A landscape with many valleys, sampled at points; each row gives a point and its height.
From any point a ball rolls to the lowest of the 2 points nearest to it. It stops when none of these is lower. Distance is the straight distance between rows; heights are no part of it.
J_515 height 287: [  5  -3 -23 -35  -7   5 -16  -4 -15  18  -3 -12  -6 -16  24   5  -6  -3
 -10  -5   5]
J_290 height 540: [ -8   9  21  -2  13  -5 -11 -14  11  -3  19  -6  12  12  10  -7  -8 -13
  -7   1   3]
J_48 height 269: [ -6  -4 -23 -24  -3  -4 -10   3 -28   7  -9  18   5 -14  19  21  17 -28
  15   3 -10]
J_453 height 528: [  0   3   4 -24   5  -1   0   0  14  -1   9 -12   6   5  -9  -4   2   0
 -13  11   2]
J_650 height 452: [  2   2   5  13  -5   0   0 -12  13 -12  -4   2   8  10  -8  -9  -1  15
  -5   2   5]
J_400 height 213: [-18  15  18   7   3 -14   8   1   7 -20   3   3 -16  16  -7  -2   0  -8
  11   2  -3]
J_646 height 261: [ -6  20  27 -12  -9   4  27  -5  -6 -10 -17  14 -16  12   9 -19   3  17
   7 -11  -1]
J_546 height 561: [-16   2  26  36   3  -6   0  16 -10   8  16   4  -4  -4 -14   3 -13  -2
  22   9  -9]
J_155 height 174: [ -1   0 -21   8  -6  -3  -4  -4 -14  -5 -12  18  -2  -9  19  26   9 -17
  14   1   7]
J_276 height 276: [-11  12  -9  -7  -5   6   8 -11  12 -26  -6  -1  -4  12 -12  -6  21  -4
   3   0 -10]
J_264 height 712: [ -8  -5 -19   8   9 -10 -17   5 -14   2  -7  17  -2   4  27   4 -21 -26
  22 -15  10]
J_566 height 307: [  9  -9  15 -28  -2  -8  27  21   5  12  -6   6   1  12 -13 -24  -4  18
   3   5   1]
J_624 height 148: [ -1  -5  24 -36  -5 -10  18 -12  -7  14  -3  -2   1   3 -12 -13  18  23
 -23   8 -11]
J_525 height 462: [  6 -11 -16 -22 -11  11  -1  20  13  -4   9 -17 -18 -14  -2   3  14  -6
 -16   3  -3]
J_477 height 306: [-11   4   6  13  15 -11   2  11  17 -15   5  14   1  22 -11  -7  -9  -6
  13   0   2]
J_476 height 500: [  3  -1  -9 -24  -3   7   0   3   8  -2   4 -13  -2  -8 -11   6   9  -1
 -16  11  -5]
J_212 height 358: [  6   1  19 -15   0  -8  28  11   0   6 -13  26   6  14  -3 -21   2  19
  10   2   0]
J_745 height 216: [ 12 -10 -27 -20  -6  -2 -24   0 -16  21  -8  -5   7 -13  22  -6 -16   7
   4  -4  17]
J_300 height 637: [ -3  -8  19  14   1  -2 -19  -6 -17  19  12  13  20 -11  24   7 -17 -21
   3  -3  -7]
J_344 height 677: [ -8  -1  15  14 -14  -7  -4 -17 -22  13   1  12   5 -21  19  30   9 -18
  -6   3  -8]
J_800 height 334: [ -4  -3 -11 -26   6   9  -6  12   2  18  13 -22 -11 -24   6   5  26 -20
 -13  -4 -28]
J_989 height 407: [ -1  12   5  32  -8   4  -3 -15   9 -14  -2  -9  -6   4  -4  -3  -9   8
   0  -5   8]
J_59 height 592: [ -9  -4  23  36  -2  -2  -7  11 -16  13  16   6   2 -13  -2  12 -15 -17
  18   7  -9]
J_261 height 348: [  0  17   2  35  -2   7  -1 -11  -4  -3   0 -21 -11  -6  -8   4 -22  -3
  10  -1  11]
J_884 height 464: [  9   1  10 -19   5   0   0  -3  17  -2   1 -15   9  15 -13 -31 -10  23
 -10   0  10]
J_30 height 467: [ 22  -4  -7  -6   3  14 -18  -9  13   5   3 -18  19  -5   6  -6 -14   9
 -13  -1  13]
J_455 height 778: [ 13  -4 -37  12  10   6  -2   5  12 -11 -12   7   9   4  -7  15   2  10
   1  -3  17]
J_971 height 769: [ 14 -13 -44  -1   1   7   2  14   6  -4 -18   6   2  -9 -11  21  11  14
  -2   5  15]
J_906 height 274: [ -7   3  -6 -26  15   6  -3 -10  -1  18  11 -18  -1 -13  -2   6  32 -16
  -9   3 -35]
J_88 height 790: [  5   0 -15  26   9   5  -5  -3  14 -14  -2   8   6   7   0   9  -6   0
   5  -5  12]
J_838 height 425: [  6  -5   3  -4  14   1   1   6  23  -5   1  -3  12  22 -16 -28 -12  18
   0  -1   8]
J_44 height 299: [ -7  13  -2 -15  -6  -4  19  -1   8 -21 -12  11  -7  17 -14 -13  17   6
   8   2 -13]
J_39 height 385: [ 13  -3   1 -18  -2   4 -16 -16  -5  19   4 -13  17 -16  14  10  -2   2
 -24   3   4]
J_788 height 509: [  0   8  18 -26   2  -3   6 -19   7  -8  -4  -8   4  17  -4 -30   1  23
 -17  -3   5]
J_594 height 734: [  9  -9   9  10 -12   1  -8 -17  -7   9  -4   7  27 -20   1  12  12  11
 -15  10   3]
J_570 height 267: [ 18 -23 -19  13   6   9  -2  15   9   8  -3   3  18  -6 -18   1  -4  22
  -5   4  10]
J_138 height 345: [  5  -6  -8 -27  -4   2 -11 -10 -15  21   1  -3  10 -18  17  16   5  -6
 -16   6   0]
J_371 height 440: [  3  -8  19  21  -3   1  21  15  -9   4   1  29   4  15  -9 -25  -5  30
  19  -8 -11]
J_783 height 319: [-22  25  14   6   3  -1  12  -4  -3 -18   2 -20 -30   9 -11  -5  -5 -12
  14   0   0]
J_316 height 468: [ -2  -5  18  24  -9  -6  10   4  -1   0  -2  21   7   9 -13 -15  -3  24
   9  -2  -9]
J_122 height 134: [-13  13  -6  -5   4  11  -3 -28   0  -9   6 -16  -3  -3  13   4  23 -29
  -3 -10 -20]
J_173 height 215: [ 19 -21 -19   6  -2   3   9  24  16   8  -7  -1   4   7 -29  -9  -7  27
 -11  -1   5]
J_378 height 686: [-14   4  -5   0  -4  -6  -9  -9 -24   0  -5   5 -13  -5  26  11 -16 -41
   7 -14  -2]
J_243 height 214: [-12   9  -2 -15  14   9  -3 -26   0   4   8 -17   4  -4   4   3  33 -18
  -7   0 -29]
J_547 height 109: [  6  -7 -32   5   2  -2 -10  -1 -12   5 -14  16  10  -4  23  13  -3  -4
  15  -3  16]
J_53 height 579: [-14   8  21 -20  22 -11  -4   4  11  -3  20   1  12  17   3  -4   0 -21
   0  11  -3]
J_354 height 562: [-13   5  19 -28  15 -12   6   7  10  -7   6   0   5  18  -9 -15   1  -3
  -1   9  -2]
J_334 height 336: [ 12 -27  10 -14 -22  -9  11  27  20   2   8 -10 -18   1 -11 -10   2   7
 -20   0   2]
J_698 height 527: [ -8  -7  13  44  -3  -1   4  16 -15   2  10  15  -4   2 -24   1 -11  12
  20   2 -13]
J_861 height 410: [ 13 -24  -9 -15 -20   4   7  23  23 -11   6 -12 -24  -4  -7  -4  15   0
 -21  -4  -2]
J_259 height 506: [ 12   7   6   5   0  10 -15 -27  11  -8   1 -14  17   2  11  -3  -6   3
 -14  -4   8]
J_408 height 22: [ -4   6  21 -31  -7  -2  26 -17 -12   1 -13  10  -2   7   1 -16  22  22
 -11  -1 -12]
J_223 height 366: [ -6   7   2  16  17  -8  12  17  16 -14  -4  16  -5  32 -13 -20 -13  11
  13 -13   2]
J_260 height 634: [-11  13  30  20   1  -5  -7 -15 -10  11  17 -14  -4  -5  12   5 -14 -19
  -1  -1  -2]
J_878 height 395: [-26  25  16  -2   2   1   9 -18  -5 -17   7 -23 -28   4  -3  -6  15 -15
   6  -5 -13]
J_358 height 404: [  3   5  24  10  -1   1  30  13  -6   7 -12  31  -4  13   9 -22  -3  24
  20  -7  -3]
J_416 height 700: [ -5   2  19  29 -20  -5  -4 -15 -13   5  -1   5   3 -19   4  20   5  -3
  -4   5  -2]
J_874 height 247: [  1   2  -5 -15  -5  -4  16   4  12  -9 -11  10   2  12 -21  -5   7  12
  -2   8  -3]
J_4 height 428: [ 18  -8  -2 -16  -1   7 -15   2   7  15   9 -18  10 -13  10   0 -11   3
 -22   5  10]
J_578 height 498: [-10  12  24 -11  11  -5  -5 -30   5  -6  14 -13   2  12   8  -7   7  -1
 -17  -1  -3]
J_538 height 664: [ -7  11  12  14  -5  -4  -5 -14 -18   9   5  -6  -9 -10  21  16 -17 -32
   0  -6  -2]
J_888 height 759: [ 15 -15 -24  -4 -11   5   2  10   3   3 -13   6   6 -19 -14  18  11  15
 -10  13  12]
J_369 height 207: [-11  13  -5   0   0  10   0 -19   5 -23   2  -9  -7   5   7   6  15 -20
   0  -3  -9]
J_364 height 242: [ 13 -16   7 -20 -11  -4  16  20  13  12  -2  -7  -4   6 -18 -18  -6  20
  -9   6   4]
J_288 height 549: [ -5  10   7 -31   1   4   9 -22   6 -12  -3 -14   0  10  -8 -21  18  13
 -17   2  -8]
J_791 height 350: [ 24 -29 -23   4  -5   8 -13  17  -8  24   1   1   9 -27   8   4  -2  22
   0   3  17]
J_561 height 337: [ 16  -6 -26   5  26  12 -13  12  21   0   7  -6  18   8  -1  -5 -22   3
   1  -6  18]
J_559 height 144: [-10  12  22  -9 -15  -7  19 -18  -8 -10 -11  12  -6   9  -1 -11  17  19
  -5   0  -8]
J_213 height 228: [  0  -5 -19 -12  -8  -1  -8  -6 -17   2 -11  17  10 -17  16  26  18 -13
   5   9  -1]
J_864 height 550: [  3  11  27  20  -2   2 -14 -26   3  -6  11 -21   7   1  11 -11 -10   7
 -11  -6   1]
J_172 height 387: [ 17 -18 -22  -2 -11   1 -14   6 -19  22  -9  11  18 -26  15  12   6  14
   5   9  16]
J_92 height 699: [-10   2 -20  -7   0  -5 -10  -4 -23  -9 -10  13 -10   0  27   9  -5 -37
  19 -15  -1]
J_34 height 384: [ 10  -7 -15  -2  19   4  -2  19  26  -2   6  -6   9  15 -17 -12 -15  10
  -4   2  10]
J_71 height 596: [ -8  13  37  23   1   0 -10 -14  -8   5  18 -26  -3  -5   2 -10 -16   0
   2  -2  -1]
J_966 height 819: [-14  14  -5  34   8  -9  11  16   7 -14  -5   1 -20  18 -19   3 -13   0
  17  -8   3]
J_967 height 202: [  7 -10 -10 -14  -1  -8  10  20  13  -2  -6   6   2   5 -26   2   4   5
  -1  13   0]
J_891 height 221: [ 18 -19 -27  -1   3   3   0  33  18   3   3  -9 -10  -6  -8   6  -6   8
 -11   0  17]
J_607 height 275: [-10  16   7  26  -5  -4   5  -2  -3  -6   3  -8 -17  -2  -9  16 -10 -15
  13   6   5]
J_551 height 349: [ -9  23  16   1  -7   4  19  -9   1 -19 -15   4 -22  19   1 -25  -5  17
   8 -13   5]
J_615 height 658: [ -5  -8  10   2  -5 -10 -14 -13 -25  20   1  16  18 -17  27  22  -1 -21
  -5   2  -4]
J_608 height 192: [-10  16  -7  22   1  -7   6  11  -9 -11  -1  -2 -22  -5  -5  28  -7 -34
  22   4   0]
J_473 height 347: [ -3  -3 -12 -33   7   5  -9  17  -9  15  11 -10  -5 -19  10  15  16 -25
  -4   3 -20]
J_635 height 80: [-13  14   1  14   6  -9   4  10   3 -25   5   5 -18  10  -8  15   4 -27
  20   2  -9]
J_299 height 284: [ 18 -10 -33  -5  11  11 -11  17  15   5  -1 -11   2  -6   2   4 -14   9
  -6  -3  22]
J_722 height 719: [  3  -7  25  22 -14  -2  -7 -19  -9   7   5   6  18 -13   4   9   8   8
 -14   6  -8]
J_339 height 617: [ -5  -6  16  30  -2   3 -16   2 -20  14  12   8   5 -14  17   9 -22 -22
  15  -4  -7]
J_54 height 747: [  8  -8  -8   4 -10   1  -3  -8  -1   1 -11  11  18 -15  -5  19  12   8
 -10  11   8]
J_203 height 305: [ -9   0 -17 -30  11   1 -11  11 -18  11   1   5   6 -13  13  17  15 -39
  13   1 -20]
J_732 height 499: [ -2  -6  10  41  -6   7   1   3  -4  -4   4   9  -2   5 -17  -7  -9  20
  11  -5  -9]
J_277 height 803: [ -2   9 -18  37  11   1   1   5  13 -17  -2  -2 -13  14  -5  10 -14  -6
   9 -10  11]
J_659 height 138: [ 14 -18 -20  -7  -6  -1  13  33  18   0  -6   1 -13   1 -25   3   1  12
  -9   4   3]
J_508 height 418: [ -4  16   7  10   2  -4  19   5   9 -15 -12  12 -17  26  -4 -24 -11  21
  14 -12   4]
J_827 height 310: [ 24 -25 -26  13   6  18 -15  10  -7  12   2   1  23 -15  -1   0  -4  22
   0   1  10]
J_663 height 162: [  6  -7 -39 -16   1  -4 -16   7 -15  12 -11   7   3  -5  20   3  -9  -1
  16   0  19]
J_811 height 458: [-18  17  23  -6   5  -1   3 -31  -2 -13  10 -13 -14  10   5  -6  17  -2
 -10  -5  -8]

For each start below, name the point where the ball stops.
J_650 | J_635
J_788 | J_659
J_71 | J_547
J_354 | J_364
J_316 | J_364
J_54 | J_364
J_300 | J_364
J_473 | J_547

Call two points neighbours if one is among the 2 nearest of the other. Go from one point of each pair to the other, from neighbour to neighbour, staying as low as possible. Name the highest point that can't be avoided.
J_547 and J_659 | J_473
J_659 and J_122 | J_44
J_408 and J_635 | J_508
